Points on a hilly landscape, in no order, each with its height.
From any point a ball rolls to the lowest of the 2 points nearest to it. It stops when none of these is lower. Distance is the straight distance between rows; heights are no part of it.
lisam height 5.68: [ 33  16  18 -17 -34  31  11   3 -12  12 -23   3   4  34 -40 -12  45   8
  -6 -18  10 -21   6  -2]
nug height 3.92: [  4   1 -14 -24   8 -14 -33  21 -46 -17  13   2 -29 -10  30 -27 -32  16
  20   8  12  20 -20 -36]
moz height 3.87: [ 37  15   2  -9 -13  16 -25  11 -28 -11 -27  19  12  19   3 -33  -7  -1
  23 -28  19 -10  -5 -19]
Rugoz height 6.61: [-14 -14 -15  14  -3 -62 -20  17 -15 -20  38 -11  -9 -10  -4  16 -20  10
  -4  21 -10  54 -16  -7]
sutat height 2.45: [  3  -6   4 -15  25  40  12 -17  21  13 -15  -6   9  -3  17  24  17  -4
 -44 -11  -7 -14  10   0]
feviv height 3.40: [  0 -41  -8  12  -1   7  37   4  18  27  22   5  12 -18 -16  11  31  18
 -18  -2 -10  -9  19  27]
razik height 3.89: [ 14  27   3  -6 -20 -12 -30 -26  11 -27   0  19   3 -17  15   3 -36 -39
  36   9   2  37 -16 -45]
kel height 4.44: [ -3  17 -22   5   4 -16 -16  11 -27 -28   2   4  11 -18  25  -6 -29  -1
  20  -2 -12  18 -12   2]
Rora height 4.63: [ 19   9  -9 -33   4  18   1  30 -12  12  39  15 -22  -5  -3 -19 -10  14
  -3  -5  39  21  18  -4]
lur height 4.41: [ -4  31  -5  12   1 -43 -38 -29   1 -19  -8   1 -17 -14   2  -9 -34  -2
  50   3 -11   5 -13 -39]
zegig height 5.85: [ 15  42  19  -4 -61 -15 -11   3 -40 -33 -12  30  -3  27   1 -52 -12 -27
  50 -22   8  -1   8 -35]
nera height 4.11: [ 32  10 -17 -38  30  15  13  -4 -34  45  17 -14 -24  -9 -10 -18   6  20
 -18  -5   0  -9 -41  39]
Lib height 3.32: [  9  15  -9  -8  11   0  -2 -19  26  -1   2  13   4 -21  13  20 -31  -1
  11 -11  19  27 -11 -34]
Rili height 3.00: [-14 -31  24  29 -29 -41 -20  31   2   1  27 -10  46   9 -22   5   9  24
  31 -13  19  -8 -19  36]
Vilo height 1.97: [  8 -38  15  11  -8   1   5  23 -14  -3  26 -11  46  20 -43 -16  16   4
  16 -22  24  -6 -44  26]
peg height 3.37: [ -7   7  -6 -49 -24   4  15 -39 -13   6  -9   5 -22 -24   9  25   5 -10
 -14 -24 -31  17 -14 -43]
bizer height 4.17: [-17 -40 -14  24   6 -24  21   9 -14  -9  14  17  21 -11  -2  13   3   0
 -23   1 -23 -12  -4  34]
kigo height 5.35: [ -2  21 -10 -17 -49 -25 -28  -2  -5  -1  20  -5 -30   9 -22 -10 -11   2
  45  -2  -6  22   7 -39]
kupip height 4.06: [-11 -75 -12  -6  26   0  -9 -11 -12   4  33  17  37 -44   7  22  10 -10
 -40  41   9 -41  -9  49]
Kores height 3.17: [ 19 -17  -3  -4  11  37   7  24 -37 -17 -15  15  16  -2   9 -47 -11 -19
   5 -30  13 -15   1   6]
Butus height 2.92: [ -6  12  -9  17 -24 -38  32   4  -9  -9 -36 -13 -21 -13   6 -24 -32   5
   3 -34 -35  -2  31 -15]
zisef height 1.58: [ 23  13  -2 -20 -19   3  10 -43  -1  14  -1  31   1  -1 -26  -8  21   7
  16 -31   6 -12 -32 -28]
nasiv height 5.16: [  2  45  27   9 -46 -35 -32  -3   2  -5 -17   9 -12  51 -22  14   7  16
  18  -1  10  18   4 -16]
Pek height 2.19: [-26 -26  -8   6  45  26  45   6   9   9  17   4  -4  -6  14  10  37 -13
 -36  27  -4 -12  24  69]
vulim height 2.95: [-13 -35  10   7  65  27  47  14  14  15   4  -7  24 -22  24   0  47 -49
 -41  55 -17 -23  42  67]
rom height 5.06: [ 30  21 -10 -24  -8  24   8  36 -37  17  -8  11 -30  -7  12 -20  -3  11
  14 -23  14   5  36   2]
zeru height 3.10: [-33 -22   3 -14  14  39 -20  -8  33   8   1  -9  -2  -9  28  28  -4  15
 -41   4  14   3  10 -18]
Kav height 3.69: [-18 -15 -11  15 -14 -28 -32  29   9 -19  24   5  30 -11 -15  -1  16  18
  24  22  14 -26  -7  35]
bev height 5.12: [-47   4 -12  12 -14   4  -4 -36  30 -32  -6  14   1 -23  19  -3 -25 -14
  22   1 -12 -29   9 -26]
pud height 4.31: [-35  33  17  72 -27 -43 -23 -18  38 -35 -26  -5  -2  24  -4  19 -25 -14
  31  21  -4  15  33 -34]
Raz height 5.38: [ 22  19   5   1 -39 -24  -9  42 -60 -29   1   4  -7  30  18 -39 -16  -9
  34 -23  18  32   8 -15]
vifu height 4.04: [ -7  10 -11 -23  -9   0  21  -8  -6   9 -17  -1 -19   0  15  18  13   8
   2  -7 -33  -3 -12  -1]
zuzi height 4.87: [-30 -27 -18   5  31   4  -1  -2  10 -10  19  -4  16 -48  31  35  11 -17
 -14  45 -16 -12 -20  46]
Gir height 6.77: [ -6  20   4   7 -44 -10  32 -38  17 -35 -17  27 -11  11  16   6   7 -18
   9  -4  -7  43  10 -31]
gil height 6.89: [-10  -8  -9  16  11 -61   3  12 -17   1  16   6  -4 -23  -2  21 -31  12
 -23  33 -30  24  17  19]
Sakif height 4.67: [  8  -1 -12 -20  37  -2  24   8 -56  33  12   5 -38 -10  10  -2  18  19
 -32  23 -14  -6  -7  62]
Zimu height 5.56: [ 43  23   4 -28 -25  48  25  19 -21  29 -19   8 -14   9 -13 -29  27 -22
  -6 -33   3   4  20 -13]
Fop height 3.78: [ -7   0  18  27 -21 -20  22  19  -3  11 -31   7  -1  -2  -6 -19 -13   4
  11 -19 -16 -34  16   9]
Febup height 2.02: [-25  24  -5  -2 -29 -43  21  -8 -13 -25 -31 -14 -42  12  23 -17 -46 -12
 -10 -11 -47  18  29 -44]
keta height 4.66: [ -4  23 -10  14   1  -1 -25   7  39   6   4 -28  12   2 -13  36   4  23
   8  -2  -4   3  -2  -8]
fekag height 1.63: [ 10 -13   1 -38  46  60   5  20 -16  17  10   0 -16   7 -19 -42  35 -18
   2  -6  20  -4  -6  43]
naful height 5.11: [ 16   7  -4 -17 -18  12 -25  26 -18   7  -2  -6 -15  35 -19  -8  23  17
   5 -20   9 -24   3  20]
firu height 3.82: [-23  14  -5  28  27  18  42 -23  29  -9 -36 -14   7 -25  61  19   3 -20
 -17  15 -33 -21   8  26]
gine height 2.44: [ 16 -29 -13 -10  30  47 -13  37  -7   0   9   2  17 -12   0 -34  20 -10
  14  -6  13 -24 -21  27]
Rufu height 5.71: [ 20  41  19 -14 -57 -21  -6 -28  14  -2  -6  32 -18  24 -18  -4   8  -6
  31   4  -2  11  11 -41]
vene height 2.91: [-20  51  10  16 -41 -45   5 -34  14 -52 -48 -27 -35  27  14  -9 -53 -32
   1   5 -48   5  21 -56]
budon height 4.94: [ 14   7 -14  14  33   4 -22  21  15  -3  -7 -10  31 -26  16   9 -18   3
  11  -3  14  15 -18  18]
pab height 4.23: [-42 -21 -13  35  -2 -47 -44   4   1 -18  15  13   8 -18  -2   8 -10  13
  35  20  -7 -16   4  -2]
gulo height 2.42: [ 25   2  22 -53  53  52  24 -23  -1  51 -16 -30 -16  10  -2   6  29  -5
 -40 -10  -2  -9 -19  15]
vina height 4.70: [-42  -9  -9  27  10 -15 -21  -9  23 -19 -11   6 -13 -24  29  13  -6   7
  21  14 -16 -42  13   9]
pup height 4.52: [  5 -38 -13  13  10 -29   1  22  -5  17  33  10  43 -29 -15  21   9   6
 -22  46   1 -29 -15  44]
piben height 5.22: [  2 -11  -2  43 -15 -23  -3   9  23  -6  -3  -9  23  24 -20  35  20  24
   3   6   4  10  -9   5]
zama height 4.69: [-12   3  -5  24  -9  11  11 -16   9 -16 -16  14 -12  17  14   7   1  16
  -6  -3   6   0   6   7]
limaf height 5.61: [-25  13   7  26 -18  17  35 -60  47 -10 -19  21   2   4  28  17  -8 -13
  16  -6 -14 -29  13 -39]
sapes height 4.93: [  2  25  21   7 -35 -42 -42  -6   9 -21 -20 -21 -25  19 -20  -3  -4  -5
  63   2 -15   4   4 -51]
ligob height 1.55: [ 28   2   7 -49  22  40  -5 -30   2  22  -3 -18 -16  13   4  28  11  22
 -47 -13   9  -3 -26 -11]
Vuda height 3.42: [ 15  27  -3 -18 -15 -21 -19   5 -44 -27  -2   0 -30   7  20 -35 -38  -8
  19  -3  -2  28  10 -68]
besos height 3.58: [-32 -35  30  10  78  39  29  -2  19  25 -16 -25  17 -37  41  11  12 -44
 -41  33   3 -20  34  48]
zatak height 3.66: [-35 -50  14   0  46  49  14 -12  30  32  11 -22  22   2   6  32  -1   6
 -60  14  23  -3  20   2]
dake height 3.64: [-10 -52   0 -26  49  31  -5  -3  12  16  24 -18  38 -35   5  20  12 -17
 -37  26  12 -26 -26  34]
sulu height 4.39: [ 14   0  -6   0  10 -29 -33  32 -49   0  32  -6 -11   2  -3 -18 -22  43
  15  10   8   0  -1  -6]
tam height 3.03: [ 44 -11  -1 -13   1  18   8  35   3   3  29 -14  38  29 -48 -38  14   9
 -15 -28  33   1 -37  10]
vogit height 5.37: [  2  32  11   7 -50 -27 -37  -5  -3 -36 -30   9 -23  18  -5 -29 -28 -37
  32   3  -9   7  16 -50]
dofo height 2.43: [  3  -7   5 -58  23  60  24  -7 -14  34  -5 -10 -30  -6  -4 -18  47 -14
  -8 -16   0 -20  -3  23]
razub height 4.13: [  7   2  -8 -19  11   5 -12  14  32  23  24  -2 -17  -1 -18   8   0  33
   3  -7  19  -1   7  -8]
batum height 3.05: [-26  -5  -5  29  36   2  57 -18  11  -7 -14  11 -14   4  43   9   7  -6
 -32  30 -15 -19  21  47]
tob height 2.65: [ 18  20  -7 -35 -20  28  15 -42  16   1  -5  20   3 -19   5  12   3 -15
   8 -10   4  28 -21 -34]
Daz height 4.91: [ -1  -1   2  23 -14 -54 -19  31 -58 -25  -2   3 -11  18  -2 -32 -31  17
  16 -10   7  27   1 -12]
riguf height 4.53: [ 26 -10 -11  11  51  27 -33  21  15  19  17 -14  44 -30  -2   8 -25   4
 -28  20  33  13 -13  18]
vodef height 6.21: [  9  26   5  19 -23  13  57 -56  43 -19 -21  29  10  16   9  20  29 -15
   6   5 -13   5  13 -12]
vob height 2.62: [ 33  18  -4 -29 -21  23   1 -16 -40  22  -2  24 -28   9 -40 -13  17   4
  31 -41   3  -6 -12  -8]
vosu height 5.84: [-12  -3   4  16 -29 -29   3  -5 -10   2  25  -3  -6  44 -35  10  25  34
   3  -9   7  13 -26  -5]
vese height 3.91: [ 44 -11   3  16  13  22  -6  23  12  19  19  -8  41   4 -27   6  -8  15
 -19  -7  39  22 -35  13]
pena height 3.36: [ 15 -19  13   2  20  18  -7  22  51  38  15 -11  14  21 -41   0  14  31
 -20  -2  25  -8  19  20]
leg height 6.29: [-20 -18   2   2 -24 -52  -1  22  -1  -6  42 -12   8   8 -40  32   2  25
  -1  -8  -1  38 -21  -8]
nipug height 4.55: [ 25  32  11   6 -33  -6 -29  34 -14   3 -14   0  13  24 -16  -1  15  20
  31 -15  17   7   4 -10]
ganeg height 4.43: [-47 -15  -3  16  24  36   1 -17  31  -2 -17  -6  24 -39  54  32  19 -22
 -12   9 -10 -16  -7  24]
benak height 4.88: [-30  12   5  60 -19 -28  -7 -14  21 -26 -13  15  -8  40  -5  11  -6  10
  12  12  10  -8  26   2]
kavi height 3.48: [ 35  25 -17 -34   0  10  -2  -7 -12  39  15 -13 -23   9 -36  -5  11  34
   4 -23   8 -13 -40   1]
pala height 3.68: [-31  21  16  55 -27 -46 -17 -30   6 -53 -30 -23 -20  38   0  -4 -41 -11
  15  17 -41  15   3 -39]
Libo height 2.38: [ 22 -22  -3 -16  30  24  38  13  27  43  23  -9   5  11 -36   1  18  15
 -44  -8   5  10   8  22]
Buvev height 3.11: [ -2 -39  -4  -3  37  33   4  10   9   8   0  16  30 -40   0  -4   1 -27
   1   9   6 -32  -5  43]
tusel height 2.80: [  3  28   0 -25 -38 -22 -13  -1 -17 -19 -24 -13 -21  -6  27 -15 -45 -27
 -13 -12 -34  36  20 -72]
gitab height 4.10: [-23 -47  30   1  81  51  11  -6  41  44   5 -43  27 -13   9  22  18 -28
 -64  39  24 -10  19  30]

Call two points neighbours if one is among the 2 nearest of the other. Go from one point of each pair to the other, from neighbour to neighbour, staying as low as possible. Name the highest point that can't be avoided.
Pek and zisef => Sakif
fekag and Libo => pup
ligob and Vilo => budon
tob and Febup => zama
ligob and Pek => gitab
ligob and fekag => dofo
